Each row is a point on a landscape with many valleys, with its height.
A ball rolls from a point to whichever of its 2 nearest points has the largest drop for the distance, and stops where none of them is lower. Distance is the straight distance between rows; heights are no part of it.
K585 (h 2.54): [122 190 147  83 129  92 151 113 118 147 171  98 146 111 146 147 127 118
 186 122 127 136 129 193 131 154 196 131]
K92 (h 1.82): [141  94 168 160 155 119 136  94 137 150 131 173 158 177  97  63 141 150
 140 116 135 142 121  95 137  74 161 154]
K88 (h 3.52): [128 173  99 140 122 141 123 130  60 110 111 127 121 139 180 160 133 111
 145  79 108  86 138 200 110 151 138 142]
K570 (h 2.73): [101 130 120 131 125 111 122 179 114 161 101 112 121 117 105 131 113  88
 123 135 126  92 135 104 100 145 136 116]
K926 (h 3.10): [154 114 120 133 136  90 173 146  95 108 107 100 123 116 162 159 154  97
 166 132 144 105 182 143 115 154  80 122]
K26 (h 6.82): [105 107  83 175 146 120 140 126 154 119 131 114 126 147 128 139 158 160
 141 141  95 160  65 108 174 132 150 223]
K398 (h 2.46): [132 159 191  84  91 109 109 109 112 136 137 159 123  93 165 177 157 140
 167 134 104  37 123 164 126 108 111 136]
K574 (h 1.00): [139 123 194 179 127 153 110 104 141 170 131 141  95 169 126  93 166 128
 151 110 124  85 145 137 103 117 184 153]
K228 (h 3.71): [162 138 150 145  99 101 132  92 103 130 143  98 188 143 142 168 125  92
 133 124 122 152 128 138 123 171 133 132]
K347 (h 4.63): [149  99 114 130 166 132 113 137 101  94  83 160 119 126 158  93 130  89
 127 125 131 143 187 102 102  87  99  76]
K693 (h 2.06): [119 112 161 143 156 168 114 113 153 121  93 157 142 152 163 131 151 143
 123 150 115 167 106 146 142 133 136 150]
K508 (h 1.78): [121 158 140 115 116 139 164  96  95 151 159 140 165 150  94 131 130 159
 128 109  96 170  80 130 151 104 198 208]
K688 (h 6.09): [142 171  72  99 106 103 135 115 115  94 153 149 130  83 162 177  93 173
 144 133 131 135 143 173 165 153  90 103]
K132 (h 6.63): [103 156 107  81 138 130 145 139 137 140 163 106 116 133 121 138 108 128
 164 109 124 124 101 133 158  93 133 154]
K15 (h 1.67): [132 145 228  93 124 133 121 109 129 141 146 137  73 126 166 133 161 130
 190 122 130  68 133 155 135 145 157 121]
K952 (h 1.30): [124  99 193 191 125 158 109 113 128 153 119 105  87 162 119 105 188 102
 111  86 128  91 143 128  64 134 184 137]
K990 (h 2.31): [157 125 161 144 119 110  94 145 154 133 100 153 164 130  76 128 119 141
 112 147 142 122 149  86 143 121  91 136]
K753 (h 2.68): [140 144 119  98 106 100 112 109 124 100 136 100 195 144 143 189 135 132
 156 125 124 133 113 152 162 108 111 161]
K642 (h 1.01): [110 126  86  99 178 142 149 108 125 148 150 173 127 161 120  88 119 131
 128 127 128 161 117 149 130  45 161 149]
K960 (h 2.14): [101 125 153 149 132 142 113 131 122 147  89 154 130 120 111 131 150 126
  95 158 107 114  98 118  90 150 173 147]
K232 (h 5.07): [114  87 132 140 120 118 120 147 178 158 128 100 160 123  57  95 137 133
  70 125 165 170 138 101  91  98 116  92]
K49 (h 4.51): [185 123 167 141 115 127 109 141 166  88  99 115 130 103 158 174 153 143
 146 158 153 113 162 125 161 154  43 136]
K592 (h 5.05): [145 150  55 131 137 167 131 134  83 106 109 165  92 105 135 108  84 146
  86 132 106 173 146 133  87 125 148 101]
K375 (h 1.87): [ 97 114 144 159 105 140 119 125 102 124 121  79 100 126  94 104 158  89
  76 100 136 124 126 102  59 153 150 100]
K817 (h 2.25): [ 89  78 116 165 141 123  91 132 167 142  80  97 154 138 109 128 152 112
  94 144 141 125 105 107 126 125 104 120]
K333 (h 1.50): [145 121 163  79 117 131 127 102 139  83 149 134 101  73 154 167 134 155
 141 150 131 121 136 125 153 152  77  88]
K909 (h 1.20): [108  99  98  94 180 176 153 152 157 175 138 154 123 136 104  61 131 132
 111 127 128 172 127 117 131  30 132 130]
K210 (h 4.80): [115 117 147 157  90 122 107 119 139 116 126 103 127 133  70 144 146 136
  97 126 109 128 100  60 139 151 114 167]
K621 (h 3.35): [ 98 102 145 182 151 125 101 160 154 152  84 126 108 121 123 113 126 122
 106 120 151  95 137 109 149 206 105 103]
K943 (h 3.17): [118 120 122 110 135 119 109 149 163 102  96  99  93 116 188 147 132 140
 177 155 135 116 115 131 198 170  93 166]
K55 (h 2.92): [124 103 115 144 162 121 111 177 186 110  96 117 103 130 184 136 154 129
 165 173 135 139 123 138 165 156 110 152]
K216 (h 2.76): [130 151 151 108  85 116 146 139 107 128 156  51 150  89 169 171 172  77
 154  88 119  75 127 167 107 194 148 103]
K705 (h 2.55): [119 103 118  99 190 147  92  99 153 113 110 202  93 115 179 109 127 168
 135 159 127 149 134 127 156  88 121  99]
K5 (h 4.11): [147 138 102 163 175 118 126 140 128 113 113 156 126 181 146 139 146 143
 172 136 127 136 150 149 143  84 123 171]
K537 (h 1.60): [136  97 166 156 117 127 128  89 121 121 143 176 146 166  94 107 159 150
 101 135 122 144 119 110  97  61 134 141]
K182 (h 2.72): [147 125 177 134 139 175 113 115 134  67 135 117  70 118 166 147 159 134
 154  94 138 138 148 129 171 165  80 126]
K702 (h 3.74): [158 158 180 145 105 143 121 146 122 150 103 140 147 128 120 126  86 115
 102  93 153 103 173 143 139 178 103  85]
K596 (h 1.35): [106 112 122 130 171 176 142 155 175 155 131 149 140 151  97  64 100 139
 105 107 151 155 136 128 150  69 139 118]
K68 (h 5.11): [119 120 139 141 103 108 128 110 107  99 152 162  76  94 100 134 159 138
 104 146 116 139 101 108  69 140 127 114]
K965 (h 2.52): [154 179  86  67  82 125 121 139  79 105 111 148 141  87 179 138 101 131
 101 151 104 122 145 197  66 140 125  97]
K519 (h 2.98): [137 119 144 189  52 104  99 102 100 138 142 100 126 151  94 106 160 125
  85  84 133  77 122 149  49 128 173 138]
K587 (h 1.90): [147 143 143 120  97 147 108 106 119  75 151 139 105  88 142 167 123 144
 115 127 118 144 138 100 153 191  67  93]
K255 (h 1.70): [128 105 117 128 151 181 133 156 156 123 100 154 149 108 120 116 112 132
  79 147 118 200 136 118 100 115 127  85]
K862 (h 4.57): [158 145  74 166 117 104 135 128  90  91 123 167 142 134 120 141 112 133
  97 133 107 177 129 110 105 151 114 138]
K24 (h 6.39): [ 93 168  83  98  98 117 141 124 118 134 165  83 153 129 128 155  85 145
 135  92 129  94 119 149 192 153 103 124]
K796 (h 2.19): [111 124 147 140  69 133 121 123 103 143 124  48 128 115 115 132 139  69
 104  88 116  82 123 119  73 177 152 112]
K319 (h 5.47): [116 137 136 141 130 184 137 142 120 103 117 178  82 102 103 120 128 149
  86 147 102 174 110  96 110 127 141 127]
K298 (h 2.96): [140 158 169  94 137 109 121 138 136 177 114 124 160 127 146 155  90 112
 182 160 143  83 136 146 153 155 162 130]
K679 (h 6.68): [104 137  70 109 162 133 144 143 174 133 167  96  96 136 123 129 130 141
 157 128 128 154  84 130 176 105 122 170]
K408 (h 5.24): [135 114  97 124 175 115 178 102 158 176 186 144 135 138  91  78 118 137
 144 109 156 188  94 118 173 130 145 153]
K814 (h 4.46): [175 129 101 114 165 122 135 119  92  81 105 156 129 133 176 133 129 113
 148 138 130 167 176 127 122  78 113 110]
K628 (h 1.98): [139  91 101 128 176 188  98 128 144 110  75 177 163 114 148 113 118 149
  88 151 105 182 150 111 124  82 122  80]
K774 (h 5.91): [136 132  42  77 129 120 158 133 123 132 152 130 104  85 135 126  54 156
 109 133 144 114 152 136 146 142  69  70]
K226 (h 1.47): [118 119 131  77 107  79 137 133 117 129 134 149 117  68 125 162 129 126
 146 190 134  75 122 124 111 149 103 108]
K467 (h 2.00): [139 135 135 136 113  95 116 124 119 109 125 129 119 134 140 149 157 135
 177 135 129  69 142 133 139 104  99 150]
K268 (h 3.20): [126 113 113 166  88  90 115 113 111 149 129 106  98 143 112  89 141 113
 106 110 158  61 135 155  53 152 162 115]
K490 (h 2.85): [166 116 146 195 110 102 140 141 140 142 128  76 147 159 136 135 132 122
 145 113 172  89 167 164 126 168 109 123]
K763 (h 1.29): [104 125 156 106 105 131 112  89 108 120 139 109 125 156 117 142 151 115
 136 115 112  89  90 106 145  85 134 152]
K237 (h 3.12): [129 127  98 111 139 108 157 134  98 134 135 146 122 123 108  99 102  98
 117 135 143 154 133 107 104 138 117  87]
K982 (h 3.64): [142 152 190 119 123 167 121 153 110 103  94 114 152 118 159 175 148  74
 118 113  96 141 140 135  98 142 121 131]
K690 (h 4.76): [138 100 133 138 164 123 127 165 140 120  82 128 149 128 118  87 138  85
 129 140 141 154 201  91 101  92 103  80]
K471 (h 4.24): [121 135 100 138 125 127 141 126 108 158 106 176 171 146 100  98  68 148
  69 131 121 168 126 106 132 140 130 124]
K577 (h 3.91): [133 145 158 145 106 148 127 129  97 153  97 119 157 149 130 107  84  87
  94  86 137 117 144 154 117 173 143 102]
K17 (h 4.89): [140 100 155 158 156 126 127 175 187 139 115 137 150 139 103  84 157 119
 131 144 147 176 166  99 110 100 143 100]
K681 (h 1.58): [114 107 154 189 124 147 116 109  79 144  97 125 101 157 110  88 178  97
  82  96 125 111 139 112  62 129 162 131]
K791 (h 4.73): [174 167 145 136  98 128 115 173 147  78 133 101 124 107 143 193 150 143
 157 131 109 121 161 127 141 154  81 146]
K314 (h 3.75): [109 126  88 135 136 110 140 125  74 144 103 126 124 144 143 103 115  75
 106 141 122 122 116 157  75 170 159 116]
K551 (h 3.31): [183 166 175 106 100 147 120 128 100 107 121 131 151 118 153 154 135  99
 113 108 116 140 156 186  97 135 109 100]
K698 (h 1.81): [104 111 161 136 166 141 113 122 107 160  76 180 141 116 144 110 134 106
 102 134 124 118 118 145  96 172 154 103]
K23 (h 6.74): [113 108  76 149 168 144 133 138 184 114 132 102 123 172 142 115 140 142
 143 131 129 169  94 127 179 103 124 196]
K707 (h 1.31): [123 126 217 129 137 137  98 123 148 172 133 142  77 136 146 111 154 112
 161 128 125  63 147 142 103 123 180 130]
K358 (h 2.15): [113 126 165 103 155 165 105 135 121  99  93 130  85 140 169 132 154 104
 150 130 117 111 160 113 140  88  99 119]
K54 (h 3.83): [ 99 109  82 120 169 100 134 142 131 141 126 156 104 136 135 116 164 114
 147 176 122 131 120 150  74  81 156 136]
K841 (h 0.65): [133  91 134 179  94 130 124  69 109 182 130 100 177 149  80  99 107 130
  93 105 132 103  97  99 107 131 207 164]
K913 (h 1.33): [101 106 103 120 144 132 149 125 172 181 179 123 109 129  77  99 127 141
 127 135 129 117  56  94 151 114 167 185]
K755 (h 2.95): [129 173 128  84 101 151 128 133  80  93 115 140 144 107 178 161 130 108
 116 130  96 137 135 188  86 119 130 116]
K562 (h 5.04): [152 162 156 110 169 100 140 133 128  97 131 105 124 144 154 134 134 128
 199 128 154 179 154 132 183 153 130 158]
K768 (h 3.26): [106 127  66 123 134 105 167 128  91 125 155 102 104 135 121 110 113 106
 137 101 137 137 126 118 139 147 114 101]
K361 (h 4.95): [109 114 107 146 110 106 137 128 121  95 162 111 101 104  67 138 137 129
  94 134 118 143  99  81 116 144 101 128]
K341 (h 2.94): [111 111 127 124 138 104 130 165 113 139 101 128  94 114  91  82 112  94
 112 120 151 116 149  95  86 132 118  74]
K406 (h 2.30): [129 200 157  78 148 117 150 135 128 120 161 115 140 119 129 143 126 136
 185 119 134 172 126 169 153 115 187 169]
K137 (h 1.48): [121 130 146 105 108 122  97 121 147 149 141 172 123 129  98 122 119 165
 142 145 127  91  95 131 157  83 116 153]
K674 (h 3.97): [125 131  89 141 151 100 137 155 166 130 142 148 109 144 140 138 148 144
 173 171 126 127 118 160 118 106 139 154]
K473 (h 6.91): [108 141  63 144 134 107 136 123 106 108 134 128 142 131 128 174 137 132
 133 141  95 156  75 106 145 136 135 184]
K685 (h 1.59): [110  96 158 121 125 119  89 107 128 143 121 126 113 155  88 105 137 125
 131 116 122  93  95  51 151  82 130 165]
K917 (h 5.15): [135  96 160 140 111 115 129 111 186 151 163 119 164 139  62 104 141 146
  86 144 137 155 109 122  91 107 140 107]
K90 (h 2.64): [126 102 131 129 192 141 114 128 162 106  81 148  95 130 204 121 133 136
 163 147 150 152 137 154 168 157 110 117]
K606 (h 5.23): [138 109 148 134 136 109 143 116 185 152 174 119 163 144  93 108 118 146
 132 144 159 158 118 152 131 115 134  96]
K908 (h 5.84): [109 100  52  88 145 114 155 108 103 112 143 142  86  77 157 108  91 146
 124 155 136 121 132 130 127 138  90  68]
K510 (h 3.03): [141 107 152 194 145 152 119 154 158 139 104 102 126 154 142 109 138 109
 130  98 178 116 180 153 121 165 107  87]
K430 (h 3.29): [145 145  76 106 118  89 167 158  98 115 152 139 100  89 119 118  95 119
 120 147 141 166 144 105  93 179 106  88]
K579 (h 6.45): [112 149 115 118 112 106 137 105 139 146 176  98 153 147 118 150 107 145
 139 101 123 121  89 124 199 174 134 153]
K476 (h 2.45): [113 157 149 132 130 143 111 162 117 145  89 143 103 112 131 156 143  95
 122 144 100  98 114  89  99 155 157 151]
K238 (h 3.01): [131 131 185 151 132 171 122 117 131 113 124 122 104 148 142 122 136 124
 140  90 133 139 123 130 179 176 124 136]
K335 (h 2.16): [136 146 159  86 129 136 127 108 135 119 138 118 161 146 123 141  98 116
 139 123 129 167 131 126 168 115 121 117]
K840 (h 5.67): [105 123  57 144 147 163 134 157 140 120 132 148  88 135 110 107 112 157
 103 118 118 137 125 123 121  73 118 122]
K538 (h 2.43): [134 113 134 127 150 183 116 134 113  69 102 110  93 114 170 158 127 110
 143 115 120 133 155 113 163 127  76 112]
K588 (h 3.18): [ 96 103 117 187 142 152 137 123 135 139 119 110 119 160 118  91 132 127
  94  84 162 122 154 155 124 154 116  76]
K506 (h 1.99): [103  73 169 159 138 155  96 110 152 144  81 103 182 152 112 119 161 114
  81 139 127 143 105  91 135 107 153 145]
K32 (h 1.22): [112 118 125 107 153 141 133  98 157 134 152 187 102 138  98  99 110 174
 128 126 131 137 108 136 152  68 134 130]
K997 (h 2.01): [134  86 193 153 149 144 148 107 145 188 130 162 149 163 108  75 154 164
 128 148 123 148 112  85 119  78 201 185]
K861 (h 1.65): [127 171  49  82 130 153 134 160 132 119 159 114 126 100 124 162  74 154
 106 116 113 166 116 138 165 110 117 142]
K933 (h 2.69): [156 129 127 177 127 104 139 143 145 130 143 110 124 155 107 117 121 145
 148 110 157 105 152 124 151 149 105 128]
K501 (h 3.32): [148 126  76 133 105  90 160 138  76 105 112  99 136 124 170 140 122  96
 126 134 142 114 163 169  92 163  93 119]
K949 (h 2.49): [141 128 158 127  62 100 123 115 111 153 171  48 158  93 145 147 137  74
 141 114 117  64 126 135  71 165 171 118]
K187 (h 5.16): [153 144 131 111 171  96 163 117 145 136 167 126 133 143 122 101 113 131
 175 115 156 194 126 115 180 139 137 145]
K739 (h 4.98): [110  70 130 156 147 143 119 156 178 141  93 132 149 132  76  66 158 118
  87 131 155 185 157 107  77  86 139  83]
K234 (h 4.90): [159 165 147 108 127 121 149 165 145  95 139  93 118 128 137 174 140 133
 176 132 140 158 153 138 153 132 103 133]
K452 (h 3.51): [140 154  89 124  99  84 156 134  95 107 156  77 172 129 138 153 123 100
 142 123 130 140 137 155 118 153 120 126]
K190 (h 5.59): [ 95 130 107 136 144 188 139 162 157 119 131 160  66 132 112 115 136 167
 110 140 107 159 106 108 130  91 140 153]
K851 (h 2.09): [128 176 183  67 120 116 127 112  94 109 142 140  92  99 186 153 167 139
 190 113 129  74 160 182 139 124 131 134]
K991 (h 3.37): [114 106 157 167 124 111 115 117 133 186 113 116 118 135 111  76 114 109
 118 104 170  62 153 153  89 155 160  88]
K559 (h 4.32): [154 112 144 144 108 140  98 149 186  92 103 120 149 126 146 165 129 149
 113 167 137 139 139 121 163 131  73 132]
K387 (h 3.47): [140 136  69 122 146  98 170 161 105 109 136 142  76  77 141 145 130 131
 151 169 135 134 166 113  93 151 101 101]
K572 (h 4.74): [146 154  74 153  96 131 143 119  67  72 138 141 101 127 131 130 134 134
  98 105 102 149 118 122  91 141 114 126]
K781 (h 5.29): [134 110  97 119 160  96 149 128 179 193 170 143 170 137  97  92  92 146
 134 134 158 150 102 137 159 102 136 129]
K150 (h 0.33): [127 103 157 184 116 125 116  82 111 185 117 127 153 164 113  92 123 117
 133 121 119  83 131 112  77 115 229 174]
K435 (h 2.77): [121 130 125  90 178 156 104  84 125  92 144 186  95 121 165 144 145 162
 141 147 113 170 127 154 140  64 143 137]
K111 (h 1.41): [147 116 125  75 153 147 141 164 134 103 112 110 104  97 159 147 104 131
 162 157 155 114 180 118 163  84  75  88]
K195 (h 3.24): [115 200 101 132  66 126 139 133  71  95 150 115 142 100 177 152 169 128
 145  74 104  89 122 191 113 168 143 124]
K507 (h 1.52): [152 173  46 114 106 125 149 164 141 158 172 158 135 119 100 150  59 164
  83 122 116 162 125 139 141 136 103 144]
K275 (h 3.02): [112 181 135 107  77 126 145 142  78 125 151  90 136 100 146 155 129 101
 140  89 110  85 124 156 112 174 146 112]
K786 (h 6.81): [ 96  81  76 157 170 164 131 140 150 124 102 134 136 157 117  98 146 147
 111 133 119 164 102  91 154  77 131 175]
K706 (h 6.21): [115 194  86 108  88 149 124 125 100  96 144 143 150 101 152 171  99 157
 127 100 109 130 119 197 157 159 121 117]
K126 (h 1.40): [137 164  71  61 143 153 144 152 113 109 128 108 121 102 141 153  74 122
 128 125 113 148 138 132 130  86 112  95]
K362 (h 1.77): [134 132 103  76  82  98 154 134 124 102 137 123 126  66 136 182 132 154
 135 173 124  73 132 154 109 121  81 104]
K348 (h 4.61): [141 158 152 161  85 111 102 149 128 119 123 117 165 126 102 183 142 123
 119 149 103 137 112  88 124 163 113 166]
K289 (h 2.26): [135 128 139 156  97 101 110 124  97 121 114 108 120 121 162 161 180 125
 175 110 126  18 139 154 131 138 105 160]
K613 (h 6.57): [113 133 113  83 137 118 137 141 146 160 151 113 125 118  84 114  86 113
 130 120 138 129 100  72 166 104 120 137]
K47 (h 6.31): [ 98 167  88  72  90 114 150  98 104 118 176 133 134 106 123 151  91 154
 118 101 111 123  89 167 154 133 127 112]
K858 (h 2.70): [ 97  91 124 110 168 126 130 123 122 121 101  93 135 154 174 135 144  74
 154 131 139 120 129 140 138 132 124  99]
K208 (h 0.98): [106 145 179  88  82 135 111 118 113 136 159  97 130 121  96 137 138  99
 138 117  92  85 109 105 120  97 159 127]
K414 (h 2.90): [125 128  80 100 123 121 131 112 128  84 149 107 149 125 149 184 141 150
 143 150 114 134 103 165 135  72 105 149]
K256 (h 2.51): [140 123 163 118  74 103 110 108  95 133 131 122 120  87 170 169 189 117
 152 106 111   4 130 166  93 125 105 140]
K254 (h 6.51): [119 104 126 110 128  87 123  94 142 163 164 108 147 137  91 122  97 120
 133 132 149 109  99  86 180 141 124 140]
K94 (h 6.00): [165 163  54  60 120 103 154 119 110 109 153 139 132  81 146 160  53 172
 123 125 129 156 148 136 182 138  75 112]
K769 (h 2.53): [132 102 195 158 143 142 131 113 158 175 121 105 133 143 122  88 137 109
 156 149 131 149 120  61 142 145 214 166]
K75 (h 1.55): [114 141 122 119 120 127 156  97 121 174 188 109 134 133  97 125 119 142
 150 111 109 128  73 106 144 122 201 190]
K740 (h 0.90): [102  98  91 185 114 125 151  92 118 179 132 109 159 156  78  86 117 132
  71 100 136 144  88 109 124 146 164 147]
K553 (h 1.73): [109 119 148 138 127 176 144 140 154 154 111 139 141 137 108 111 134 125
  73 130 140 155 133 149  85 105 156  98]
K69 (h 5.30): [130 128 130 129  94 165 116 117 102  95 121 178 100  98 118 137 139 149
  66 147  90 153 122 129  73 130 130 100]
K157 (h 3.19): [104 104 141 162 144 108 118 163 161 152 116 119  87 122 102  99 120 132
 143 119 152  98 126  65 163 174 118 118]
K160 (h 1.13): [150 134  79  62 156 148 159 136 120  98 132 108  94  80 163 151  90 131
 151 139 142 154 156 114 164 106  92  87]
K342 (h 3.92): [143 112 136 150 107 103 124 107 156 122 135  69 172 140 127 175 153 106
 129 151 135 142 126 122 136 177  94 123]
K929 (h 1.15): [112 133  81 130 135 122 145 133 152 183 171 166 113 114  55  89  92 170
 101 120 127 124  69 114 132 114 132 170]
K788 (h 3.23): [131 125 186 157 101 145 126  94 120 132 150 106 129 150 110 126 142 121
 113  83 129 132 119 126 121 161 146 123]
K879 (h 2.56): [147 122 156 166 105  98 103 122 132 145 111 167 150 136  82  94 110 151
  89 119 156 109 147 126 108 140 122 108]
K594 (h 3.00): [132 134 107 121 145 157 117 109 138  80 143 143 111 135 148 159 144 169
 118 145 103 153 123 155 108  53 126 123]
K123 (h 4.27): [154 167 116 130 160 119 128 119  69  87 106 164 110 166 162 142 138 133
 165 114 123 145 171 171 130  77 134 150]
K164 (h 1.08): [137 117 178  96 112 111 125 118 136 136 133 143 126  91 146 140 135 125
 142 147 141  86 123 139 133 163  94  91]
K591 (h 5.75): [114 109  48 137 144 139 121 135 125 108 137 148  68  97 129 122 123 170
 108 143 133 118 122 131 104 110 105  79]
K586 (h 3.53): [125 150  46 115 117 104 150 129  73 102 120 127 134 130 172 115 123 107
 114 141 123 137 126 189  75 161 124 115]
K807 (h 1.46): [124 126 179 121 136 111 125 104 132 145 127 151 123 122 134 119 140 110
 141 150 136 118 120 152 102 167 151  93]
K516 (h 1.39): [126 161 173  80  87 134 112 119  91 109 131 140 115 120 124 142 153 102
 114 116  85 105 136 114  82  89 140 124]
K611 (h 4.91): [140 129  61 129 130 144 134 124  83  81 133 154  84 126 136 108 134 133
  97 137  97 162 143 127  72  84 139 107]
K44 (h 2.47): [ 78  86 126 112 161 132  99 133 148 131  89 108 132 135 139 128 144  97
 118 158 122 107 115 110 122  85 113 115]
K716 (h 1.75): [139 140 109  96 124 103 108 139 115 113 131 158 126 111 131 142 110 157
 158 152 122  86 139 127 138  82  95 144]
K14 (h 2.27): [147  81  84 106 188 158  86 130 163 104  96 175 124  90 165 128 112 168
 122 173 103 179 132  92 146  76 106  91]
K650 (h 4.38): [157 133  69 156 129 112 129 147 106 131  97 186 178 123  97  94  83 128
  68 140 118 195 147  86 101 149 115 121]
K86 (h 2.79): [120 113 161 139 176 131 131 142 173 145 118 145 109 151 131  67 144 119
 166 151 139 156 116  79 160 131 173 172]
K549 (h 2.04): [138 198 164  92 126 146 141 106 107 113 150 125 164 152 116 144 132 160
 156 102 111 175 104 153 172 104 186 198]
K547 (h 0.67): [136 112 170 168 118 123 111  92 143 172 145 134 126 163 116 113 145 145
 170 136 112  81 117 117 106  98 210 195]
K638 (h 1.80): [144 133 160  78 129 145 115 113  88  87 124 138 105 132 148 150 136 106
 128 135 105 122 154 120 104  68 100  98]
K183 (h 1.84): [120 112 140 121 127 130 104 137 118 131  91 136 143 152  89 118 123 114
 100 128 111 117 120  66 125  59 120 158]
K896 (h 2.88): [134  92 151 116 152 123 143 130 102 121 107  85 133 136 170 129 164  69
 152 122 160 104 166 160 114 118  95  99]
K605 (h 4.08): [118 141 133 124  93 127 126 118  94 179 106 144 160 150  96  80  73 122
  79 102 125 119 117 132 115 157 163 119]
K530 (h 2.48): [158 136 112 142  96 124 138 131 118  92 141 115 125 138 132 151 119 148
 121 112 147 118 154 158 143 136  76 105]
K310 (h 2.75): [132 163 153  83 136 106 142 124 102 154 127 124 141 119 160 138 104 101
 178 117 141  86 147 189 132 158 167 111]
K79 (h 4.10): [127 112 137 138 125 131 116 124 174  90 134  89 153 129 156 172 152 137
 123 144 125 163  95 137 161 169  93 141]
K667 (h 2.44): [158 131 160 103 124 107 115 105 155 108 129 120 168 149 134 158 121 144
 160 140 127 146 100 119 192 106 105 170]
K928 (h 3.38): [101 140  58 132 128 121 155 159 118 109 158  88  92 113 122 151 112 132
 130 115 130 115 125 110 157 149  87 126]
K580 (h 1.91): [123 143 177  80 149 157 133 147 137 137 107 131 153 147 145 134 105 102
 160 134 140 132 151 138 155  95 137 110]
K154 (h 1.66): [127 132 162  89 143 154 135 177 174 132 127  98 113 135 136 127 120 115
 161 143 154 126 160 128 145  83  98 100]
K923 (h 2.74): [147 120 133 181  77 100 100 109 119 131 125 135 156 153  83 121 137 144
  72 106 126 111 120 144  89 133 128 134]
K3 (h 1.74): [116  95 160 147 135 146 118  94 162 146 107 110 182 160 128 133 134 131
 115 143 119 142  95 134 157 122 149 158]
K277 (h 2.10): [130 160  69  79  69 103 140 139 101 104 145 126 142  80 156 169 110 149
 128 146 112  97 130 188  86 122 103 114]
K793 (h 3.89): [147 135 194 138 119 162 106 164 153 115 114  88 136 113 164 173 169  90
 140 122 119 123 144 138 129 168 117 150]
K543 (h 1.32): [123 151  54 130 117 111 157 151 150 190 163 150 141 127  70  98  59 152
  82 118 134 138 113 124 124 141 123 139]
K271 (h 1.14): [ 95 115  77 145 123 139 155 105 112 140 158 129 135 150  93 111 124 146
  95 119 127 161  77 140 135 134 140 141]
K165 (h 3.30): [111  92 139 152 130 123 128 105 128 163 132 128 126 159  98  60 108 113
  94  89 168 106 136 131 134 139 132  68]
K423 (h 3.66): [123 116 111 117 162 110 130 164 125 117 120 151  79 101 142 124 160 111
 147 179 135 122 159 122  73 109 123  90]
K515 (h 1.51): [100  96 162 148 157 172 141 135 164 169 110 154 156 151 107  55 119 132
 102 113 152 164 132 139 130 109 171 103]
K485 (h 3.76): [122 157 119 155 153 136 135 142  79 128  92 145 116 134 166 128 120  85
 143 118 121 116 143 167 109 161 153 126]
K288 (h 1.36): [112 117 122 149 111 117 138  88 117 133 156 155 135 148  88 112 138 150
 105 130 117 134  81 136 107  92 161 152]
K454 (h 2.23): [139 144 115 149  92 144 114 113 115  98 137 141 123 120 124 168 105 162
  81  97 124 132 136 114 150 163  69 113]
K838 (h 2.24): [152 107 186 127 144 137 149 102 169 180 138 122 170 152 126 105 141 145
 153 158 126 169 107 105 139 107 216 194]
K479 (h 3.54): [135 124 181 185 119 125 117 133 143 162 100 131 138 131 102 123 107 121
  97 100 144 108 160  99 138 223 117 112]
K393 (h 3.41): [123 127  89 116 133 109 130 155 141 110 117 108 123 106 142 166 109 142
 156 145 129 120 130 104 173 160  76 142]
K368 (h 4.14): [140 106 205 145 118 129  90 132 169 122 110  84 128 128 164 152 152 104
 148 139 120 115 113 114 153 199 129 159]
K249 (h 4.40): [145 155 166 157  92 109  94 144 160 110 129  90 153 117 145 179 147 122
 143 140  97 118 102  92 158 191 126 189]
K654 (h 2.08): [128 114 142 152 118 105  94 150 158 164  89 120 168 153  65 107  96 135
 103 122 138 100 133  58 146  89 116 151]
K773 (h 2.99): [118  98 167 149 158 116 124 135 153 151 125 154  88 144  98  50 140 134
 164 130 144 126 133  51 162 137 146 137]
K178 (h 2.39): [136  98 125 164 175 159 107 123 152 100  99 156 128 128 167 112 124 144
 137 133 137 177 137 130 155 144 106 103]

Where does a ball stop that starts at each point below?
K408 => K3
K485 => K574
K579 => K164
K621 => K150
K314 => K3
K786 => K164
K991 => K208
K368 => K164

Call two points neighbours if one is among the 2 nearest of the other. Go from one point of each pair to the other, from neighbour to neighbour, staying as low as possible. Name the highest point that can't be avoided.
K160 / K642 => K594
K255 / K642 => K553
K237 / K574 => K485
